Points on a hilly landscape, in no order, each with its height.
A ball rolls from a point to whichever of its 3 nearest points has the largest drop for the distance, and stops where none of them is lower. Distance is the straight distance between rows; heights are no part of it.
Q_319 height 2.55: [ -9,   1, -16,  27,  -9,  10, -16,  16, -14]
Q_625 height 3.44: [ 24,  29,  39,  28, -37,  18, -52,   4, -11]
Q_265 height 1.95: [  9,   6,   5,  20, -15,  10, -29,  21, -12]
Q_71 height 1.01: [  3, -19,   7, -73,  -3, -49,  22,  23, -20]
Q_64 height 2.20: [ 12,  20,  18,  32, -21,  18, -41,   9, -19]
Q_129 height 3.14: [-28, -20, -50,  38,  28,  38,  39, -37,  29]
Q_867 height 1.08: [-25, -39, -17, -40,   9, -48,  41,  24, -25]
Q_519 height 3.39: [ 15,  34,   2,  53,  -2,  35, -57, -17,  -2]
Q_415 height 1.78: [ -6, -28,   0, -41,   1, -37,  22,  28, -25]
Q_570 height 1.59: [-20, -36, -23, -22,  10, -23,  25,  29, -16]
Q_208 height 0.70: [-27, -36, -41,  28,  12,   7,  22,   2,   9]
Q_555 height 2.16: [ -9,  18, -36,  53,  39,  41,   0, -35,  27]
Q_638 height 3.69: [ 21,  35,   9,  54, -13,  33, -65, -16,  -4]
Q_215 height 2.43: [  -2,  -29,   -4, -109,    5,  -62,   23,    1,  -17]
Q_827 height 4.20: [-21, -11, -60,  30,  38,  47,  65, -52,  36]
Q_230 height 1.54: [-16, -22, -40,  24,   9,   9,   9,   4,   6]
Q_57 height 4.14: [-31, -35, -53,  24,  24,  35,  58, -34,  22]
Q_537 height 2.06: [-38, -51, -43,   8,  14,   8,  42,  -4,   2]
Q_247 height 2.09: [-25, -20, -44,  39,  25,  24,  20, -18,  20]
Q_978 height 5.06: [ 22,   0,  33, -64, -21, -29,   0,  17, -11]
Q_552 height 2.76: [-13,  -3, -44,  41,  15,  33,  14, -16,  26]
Q_86 height 2.69: [-14, -23, -17,  10,  -2,  -3,   6,  12,  -8]
Q_147 height 4.80: [ 25,  20,  75, -73, -24, -31,  -3,   6,  20]
Q_142 height 2.08: [ 17,  70,  -8,  78,  44,  44, -43, -43,  17]
Q_992 height 3.10: [-49, -63, -47,   2,  23, -10,  57,  11,   1]
Q_123 height 4.55: [ -5,  -7,  -3, -13,  -9, -19,   1,  24, -20]
Q_232 height 5.29: [ 11,   0,  17, -13, -19, -19,  -2,  32, -20]
Q_390 height 5.96: [ 25,  16,  52, -54, -24, -34,  -3,  13,  -9]
Q_262 height 1.65: [  5,  32, -26,  59,  32,  36, -27, -22,  25]
Q_629 height 2.26: [ -8, -26,  -3, -48,  -7, -36,  17,  24, -23]
Q_782 height 2.77: [ 17,  -8,  17, -71, -12, -47,  18,  16, -12]
Q_347 height 1.28: [-20, -41, -23, -62,  14, -54,  44,  19, -27]
Q_993 height 0.52: [ 14,   8,   0,  33, -18,  20, -33,  11, -10]
Q_228 height 3.64: [ 27,  22,  87, -51, -26, -25, -23,   1,  19]
Q_709 height 5.90: [ 27,  40,  66,   9, -46,   0, -40,  15, -17]
Q_591 height 2.67: [-12,  16, -46,  46,  36,  45,  21, -37,  33]
Q_296 height 0.74: [ 26,  38, 117, -42, -34, -25, -30,  -1,  32]
Q_41 height 6.60: [ 29,  28,  70, -22, -35, -11, -28,  15, -12]
Q_994 height 6.55: [ 25,  38,  83, -13, -38,  -8, -30,  20,  -8]
Q_368 height 2.50: [ 12,  38, -11,  63,   7,  44, -52, -22,   7]
Q_124 height 1.58: [  4,  44, -30,  67,  45,  42, -11, -44,  28]
Q_930 height 4.32: [ 11,  10,  25,   0, -26, -13, -17,  16, -20]
Q_316 height 5.20: [ 22,  11,  41, -20, -25, -21, -12,  25, -10]
Q_904 height 5.10: [ 19,  16,  43,   4, -31,  -3, -31,  14, -21]
Q_132 height 3.21: [  3,  -1,   5,   5, -11,  -4, -19,  23, -22]
Q_177 height 3.37: [-15,  -2, -30,  40,  14,  25,  -6, -11,   7]
Q_22 height 3.35: [-40, -55, -58,  12,  18,  17,  59, -16,  15]
Q_407 height 5.25: [-36, -46, -64,  18,  24,  36,  87, -44,  27]
Q_928 height 0.77: [ 11,  48, -16,  70,  34,  39, -32, -37,  24]
Q_203 height 2.04: [-21, -29, -28,  19,  11,  -3,  11,  22, -10]
Q_476 height 4.42: [  22,  -12,   20, -103,  -11,  -46,    5,    5,   -3]
Q_736 height 5.83: [ 25,   8,  55, -89, -18, -37,  -2,   6,  13]
Q_856 height 1.66: [ -5, -17,  -2, -66,   4, -49,  21,  17, -18]
Q_17 height 3.43: [ 15,  31,  -5,  53,   1,  29, -48, -13,   4]

Where does a ball stop that starts at each point below?
Q_129 -> Q_208
Q_736 -> Q_296
Q_41 -> Q_993
Q_978 -> Q_71
Q_994 -> Q_993
Q_591 -> Q_928
Q_86 -> Q_208
Q_177 -> Q_208
Q_407 -> Q_208
